Points on a hilly landscape, in no order, each with its height.
From any point a ball rolls to the lowest of the 2 points nearest to it. It stops when none of these is lower. Distance is the straight distance between rows; heights are no part of it.
(125): [  0 -17  13  -2   6   9 -12  13   7   3   2 -25  20   0  -6  -8  -9 -51
 -12  10]  (h 7.61)
(15): [-21 -18   2   3  -4   6  -2  -9  23 -27 -10  15   5  -2 -15  -3 -18 -35
   3  12]  (h 1.71)
(435): [ -5  13 -11 -32  -3   2   1   9 -22 -16  36  10 -24  -7  11  20  -8  -5
   8   2]  (h 5.15)
(20): [-14  43 -11  13 -15  17 -17 -28  24   6 -23  -5 -11  10  12  26   2  20
  -7   0]  (h 4.82)
(314): [ 10  22  10  -4 -10  35  -3 -14   8   4 -19 -11  -8  35 -23   4 -10  19
  -8   9]  (h 8.27)
(386): [-11  -5   3 -11 -12 -14  12  12 -10 -19  35  28  -3  13 -11   5 -28 -10
  -2  -3]  (h 3.20)
(304): [ 14  -2  28  24  -8  18  11 -10 -34  24  -7   5 -25   3   0  -9   7  -7
 -13  -1]  (h 7.25)
(788): [  2 -22 -24  -6   1  -4  17  23  -6 -11 -26 -10  -8  13 -15 -24 -11 -27
 -12 -10]  (h 7.96)
(610): [  7  23 -14  -7 -23 -28 -28 -18   2  -6  15  -9  -7  21  22  27  30  39
   2  16]  (h 2.92)
(1043): [ 16 -41  21  18 -25  -3  36  34   7 -25   4  15   0  13 -35 -27   0 -22
   1 -29]  (h 4.22)
(970): [  3  -3  -7   7  14  10  -1   0 -36 -22  19  16  -1  11 -40  -6  -9  12
  -4   0]  (h 6.16)
(1057): [ -8 -15  -1  -7  18  14   6  -4  -7  30  -3   7 -11 -13  -1  -3   9  19
   7  11]  (h 7.45)
(1009): [  3 -18  -8  -2  -2   0  17  11 -16   4   1 -15 -27  19 -14 -27 -13  -8
 -29  -5]  (h 7.69)
(601): [ -7 -10  14  10  22   6   5  -5  -6  -5 -12 -25  -2  25  -9  10 -28  20
  -2  -7]  (h 6.74)
(333): [ -8 -10  -7  17  -7   5   1  -4 -18  -8   7  25  10  -2 -41 -19 -14 -11
   5  -5]  (h 5.84)
(413): [-10  38  -3 -19 -15  14   2 -18  12  13  -3 -19 -44  26  26  14  -1  14
  17 -32]  (h 5.99)
(232): [ 12  14  28 -15 -17  16  -2  -5   2  31 -17  14  -5  22  15 -16  -7  19
  -7  -6]  (h 8.16)
(613): [ -1  31   2   5 -21  11 -12 -21  -9  -2  -1  -6  13  -9 -14  25  -2  25
   4  11]  (h 4.21)
(168): [-23  11  -4   6  25  14  -7  19 -10  -4 -19   9 -16   0  15  13  -9   6
 -10  -6]  (h 7.99)
(995): [ 11  -9  16  11   5  18  12 -12 -26  30 -17   9  -2 -17   1   2   4  -3
  10   3]  (h 7.56)
(422): [ 12 -27 -16  10   2 -18   9  14 -29  -4   2   8  -2 -13  15   0 -24   3
  12  -8]  (h 5.09)
(541): [  2   4  -6  -5  16  15 -17 -10  -1   5   1 -24  -2  18   1   5  -4  39
  -8  -7]  (h 6.14)
(163): [ 22 -14 -18 -11   3  -7 -29  10 -10   1  -7  12  18  -4  30   4   2  40
  11  -6]  (h 7.82)
(330): [ -5  -2  20  14   5  20  -7  -1  -2  -4  11   6  12 -36  -5   8 -20  -5
  -9   1]  (h 5.86)
(41): [-14   1  53   1 -19  18   0 -14  16  26   0 -15  14 -10   9 -11 -10 -12
  -9  -9]  (h 8.03)
(428): [-18  35 -24  -5 -10  39 -19 -12  26  13  -1 -13 -41  21   9  16 -14  17
   2 -31]  (h 5.66)
(1000): [  3   2  -1   8   0 -13  -5  -4 -25  -2  11  24  -4  -5  27   5  -6   5
  15  -6]  (h 4.65)
(630): [ 46 -32 -44   9  14 -12  -5  21  13  -2   1  21   7 -19 -10 -19  18 -15
  29 -14]  (h 5.34)
(761): [  3 -24  -9   8  24  -1 -14   8  16  -2   3 -14  19 -28  -1   7   7 -48
   0  18]  (h 7.27)
(489): [ 18 -27  -2 -10  -1  17  21  22 -22   4   2   2 -25  14 -30  -7 -13   4
  -9   1]  (h 8.00)
(618): [-18 -20  -6  -4  25  -6 -22   2  -4  14  24  18  27  -8  -2 -19 -10 -22
   6  -4]  (h 3.89)
(414): [  8 -17  36  19   4  12  19   7   9 -12   4 -13  12 -24 -14  -6 -21  -8
 -17  -9]  (h 5.32)
(318): [-20  31   9 -15 -12  14  20  -3  -7  -5 -12  10 -22  19  -8 -23  -3   0
  -7 -16]  (h 7.29)
(633): [ 12 -20  14  11 -14   2  23  20  15  -8  28  30  15   2 -35 -23  -8 -47
  43 -23]  (h 4.29)
(732): [-16  33  -2 -15   4  32  -7 -16  15  -4 -26  -5 -27  27 -14  -7   3   3
  -9  -4]  (h 7.79)
(481): [  1  29  14 -14 -17  20   1   0  33  27 -14 -26  -5  33 -10  10 -12  26
 -16  -6]  (h 8.93)
(302): [-23  -7  11   5  15   7 -15   9 -23  -7  21  11  24   3   7 -25 -19 -17
   1 -21]  (h 3.11)
(293): [ 31 -34 -23  18  12 -28  16  14  14 -13 -14 -14   1 -18  -6   8   5 -21
  29  -8]  (h 8.84)
(668): [ -5  10  -6   2  29   2  -8   6  -2  19   1  16 -33   3  14   4  15  13
 -12   0]  (h 7.74)
(271): [-23  13  35   4  -8  31  -3 -26  30  24  -1 -19   7   2  -6  17  -9  -7
  -7  15]  (h 8.55)
(957): [ 15   5 -15  -2  -3  -9   2   2 -21   5  -3  -6 -16  -2  -6 -15   0  -4
 -22  12]  (h 7.31)
(646): [ 16   4   6 -29  31  -9  21  18   8   5   1   0 -13   4  -8  -3  19  15
 -12   3]  (h 4.16)
(1083): [-10  14   4  11  -5   0   6  16 -25   6  -6 -15  14  -2   1  -4 -18  10
 -20 -27]  (h 6.50)
(272): [-39  21  14  -7 -27  24  23  -3  -9  17   5  -9 -37  22   3 -29   4 -16
  -5 -31]  (h 6.78)
(1042): [-15  29  19 -13 -15  17  18 -11   6  20   5 -22 -45  33  15 -12   4  -8
  15 -28]  (h 6.39)
(504): [ -4  12   4 -15 -20  14  -8   1 -20 -15  33   4  -4  13   0   1 -21  -2
  -5   1]  (h 4.36)
(261): [-16   5  28 -10 -12  13  -3 -19  12  32   7   3   0  13  20 -16  -7   8
   4 -17]  (h 7.39)
(22): [  2 -16   1   7  -5 -17  26  23 -36   5 -15  -8   6   9   1 -14 -20   2
  -2 -24]  (h 5.73)
(52): [ 20 -28  -4   3  17 -13   5  10  -2   7 -41 -12   3  -1  17  15   6  -9
  17  10]  (h 9.32)
(273): [ -1   9 -12   2   6   5 -15  -6  -4   9  -5 -34   4   8   2  20  31  58
   9  13]  (h 5.61)
(652): [ 27 -28  -9  10  17 -45  12   2  -2   9  -3 -11  24  -9   5  -7   2 -10
  21 -11]  (h 8.64)
(984): [-12  -6   3 -19   6  24 -10  -5  -5  23   4  11 -18  19   9   1  -5  -7
   9  18]  (h 7.14)
(927): [-15  -6   9  13  -2  11  -2  15  -3 -13   9 -20  27   1 -31  -5 -16 -38
 -37   9]  (h 7.76)
(726): [ -9  19   2  -1  13  -3 -21  -5 -37   5  28  16  10   3  18 -15  -1  -2
   3 -12]  (h 3.99)
(11): [-23   9   4   1   2  11 -13 -27  35 -17   9  -2  14 -23  -7 -11 -11  13
 -17  13]  (h 3.47)
(367): [  3   3  -1   0   7 -13 -34 -11   3  -5  -2  10  22  -8  42   2  26  36
  13   2]  (h 7.47)
(1048): [ 39 -19 -14 -13  19 -10  -4  26  -5 -12  -8  13   8 -19   3 -11  23  10
  27  -7]  (h 5.72)
(798): [ 17 -22  27  22 -16   0  25  26  -2 -23 -10  14   2  -2 -18  -9 -18 -19
 -13 -15]  (h 4.69)
(119): [-20  -4   5   9   0  19  11  15 -33  -1 -14  -3 -25  -1   4   3 -12 -18
  -6 -11]  (h 8.22)
(681): [  0   8   5  -3  18 -13   0   7  -5 -11   8   9  -5 -23  26   1   7 -20
   8   0]  (h 5.14)
(193): [ -3  15 -13  -3 -20  12  -9 -30   5  15  -9 -24  13 -16  -7  27  14  44
  13  26]  (h 5.07)
(395): [ 15   6   7 -14   0 -24  -8 -23   8  21  19  25   8   1   9 -11   8  11
  -3  25]  (h 5.55)
(710): [  5 -13 -28  -5   3 -23 -12  -4  -3  -4 -29 -32   7  -1  15  26  12   0
  10  14]  (h 9.14)
(918): [-18 -17  18   8   2 -13   7   6  -3 -30  30  12   5   9  -6 -18 -25 -16
  -2 -20]  (h 2.02)
(115): [  2  12   5  -6  33 -22   9  26   7   3 -10   6  14 -30  15   4  32 -14
  -8   8]  (h 5.80)
(290): [-15 -19  23  23 -36  -3  27  -4   2 -20  29  18  13   2 -23 -23 -14 -21
  -4 -14]  (h 3.03)
(1078): [-26 -26  20   5  15  14  11  -4 -17  11  -2   9 -21   9  19 -12  -2 -28
   9 -10]  (h 8.38)
(376): [  4 -15 -25  20   0 -19   4  -9   2 -19 -26 -25  10  -6  -9  19  -1 -19
  -1  15]  (h 9.01)
(834): [  7  15 -13  -6 -11 -31 -22 -14  11  11   8   3  -7  14  24   8  24   7
 -12  19]  (h 4.12)
(753): [  1  20   3 -35  31   1   8   5   7   2  13 -12  -7  37 -18  -3   5  18
   7   2]  (h 2.44)
(612): [-10  12  -1 -23   6  -7  11   8  21 -19  12  -1  -6  -4  -8  25  -4   1
  -9  24]  (h 5.56)
(1022): [ 22   4   4   9  -8 -14 -11   8  -2  -3  -1   2  17 -11  24   4 -12  40
 -17 -13]  (h 7.84)
(1085): [-21  -8  21  17  -7   5   5 -24  27 -10   3  16  -2 -12 -12 -17  -5 -15
 -11   8]  (h 2.58)
(174): [ 14  19   4 -19  -1 -12 -10  35  23  -5  -7   1  22 -15  24  23  29  17
 -15  17]  (h 6.18)
(319): [  9  -7 -39   1   2  -6  -5 -10   1 -39  -3 -19  -8 -12   1   4  12 -10
   1  20]  (h 9.11)
(180): [  2 -31 -22   9  37 -16 -36   2   1   5   9  19  40 -10 -13   1   2 -18
  16  -1]  (h 4.50)
(93): [  7 -15  13  11 -34   2  42  25   3 -23  27  23  11  -9 -41 -30  -4 -34
  11 -17]  (h 3.71)
(34): [ 21  -7 -26  -5  -2 -20  18  -5 -23  38  -1 -14 -17 -12   3  -8  10  22
 -13   9]  (h 7.78)
(36): [ 21   8   9  12   2   4   4 -10 -17  23 -12 -16 -16  18   8   1   2   9
 -17   9]  (h 6.82)
(888): [-18  15  19  -4   8 -12  -1 -14  43 -17   9 -11   2  -9  14  18  -7   8
 -13   8]  (h 4.52)
(40): [  6  -5 -29  -2   0  -4   7   7  -8   5  -6  23  16 -19 -34 -16  -1 -15
  12  -1]  (h 5.47)
(508): [-13   5   0  -2  -2 -18 -34  -9   6  -6  18   8  13 -11  31   3  59  33
  36  15]  (h 7.20)
(579): [-22  15  21   8 -10  17   7  10  -7  -5   0 -24  13  19 -16  -3 -17  -7
 -28  -5]  (h 7.24)
(1041): [  4  40   8   4 -34  -1   6 -19  -7 -15 -18  -3   2   9  -5   1 -12  14
  -7  -5]  (h 2.21)
(565): [  8  45  -9  10 -17  -7 -15 -26  10  -5   5 -10  -5  19  20  28  16  39
  -9  -7]  (h 4.02)
(997): [ -5  -6 -11 -15 -10 -21 -10 -26   5  14  20  19  14 -23   8  10  32   9
  16  33]  (h 6.52)
(688): [-12  18  10   8  -6  -1   8 -26  -3 -19 -12 -24  12  -3  13  -2 -13  19
   6 -10]  (h 4.09)
(966): [-11  15  12 -26  -5  32   6 -10   5  29   7   6 -44  15  13  -5   3  -8
  -2  -4]  (h 6.81)
(408): [-16  -5 -15  -3   3   7  -4   2  20  13  -6  -4   3 -19  -7  10   2 -24
 -12  32]  (h 7.00)
(934): [ 14   7   7 -15   9   2   4  14  12  -7 -15   3   2 -10 -12  29  10 -16
  -4  30]  (h 6.40)
(345): [-18   5 -18 -11 -14 -42 -22  -4   2  -2   5  16  15 -15  21  20  52  12
  24  28]  (h 6.94)
(639): [ 24 -20  -5  -3  13 -33   8   0 -17  25  -5  -9  14  -6   0  -1  15  18
   3   2]  (h 8.26)
(281): [ 32 -28 -29  19   5  -7 -13   1   7   3  -3  32  26 -13 -31 -13   3  -2
  15   3]  (h 5.03)
(737): [ 18 -19 -34  21  18  -8 -18   2   1 -38  13 -14   8 -29  11   0  16 -20
   0   3]  (h 9.17)
(187): [-11 -17  -8  -3   4   4  -2  13  20 -10 -15  31   4 -10  -1  13  -6 -46
  21  13]  (h 2.04)
(238): [-24  23 -12   5 -22  25  -4 -28   7  -2 -20  -4 -23  16  12   9 -23  23
   2 -15]  (h 5.31)
(165): [  9 -27 -40  21  -9 -27  21  -4  19 -24 -31  -5   4  -9  -7   9  -7 -25
  25   3]  (h 8.92)
(915): [ 27   5   2   1  -6 -21 -13  14  15  -6   0   0  34 -15   7  20   1  13
  -8  13]  (h 7.11)
(161): [  9  13   9 -16  33 -14   0  30  13  -6   6  -7  -1 -13  13  14  40  21
 -14  15]  (h 5.27)

Call two points neighbours if one is among the 2 nearest of the other. Go from one point of each pair to the other, from neighbour to neighbour, staying as low as possible. Name the highest point that can't be avoided.
(1041) and (753) | (541)
(261) and (36) | (232)
(36) and (610) | (995)
(36) and (1041) | (163)
(753) and (281) | (115)

Where does a ball stop that starts at each point below?
(314) | (610)
(319) | (36)
(737) | (15)
(125) | (15)
(710) | (36)
(52) | (36)
(163) | (610)
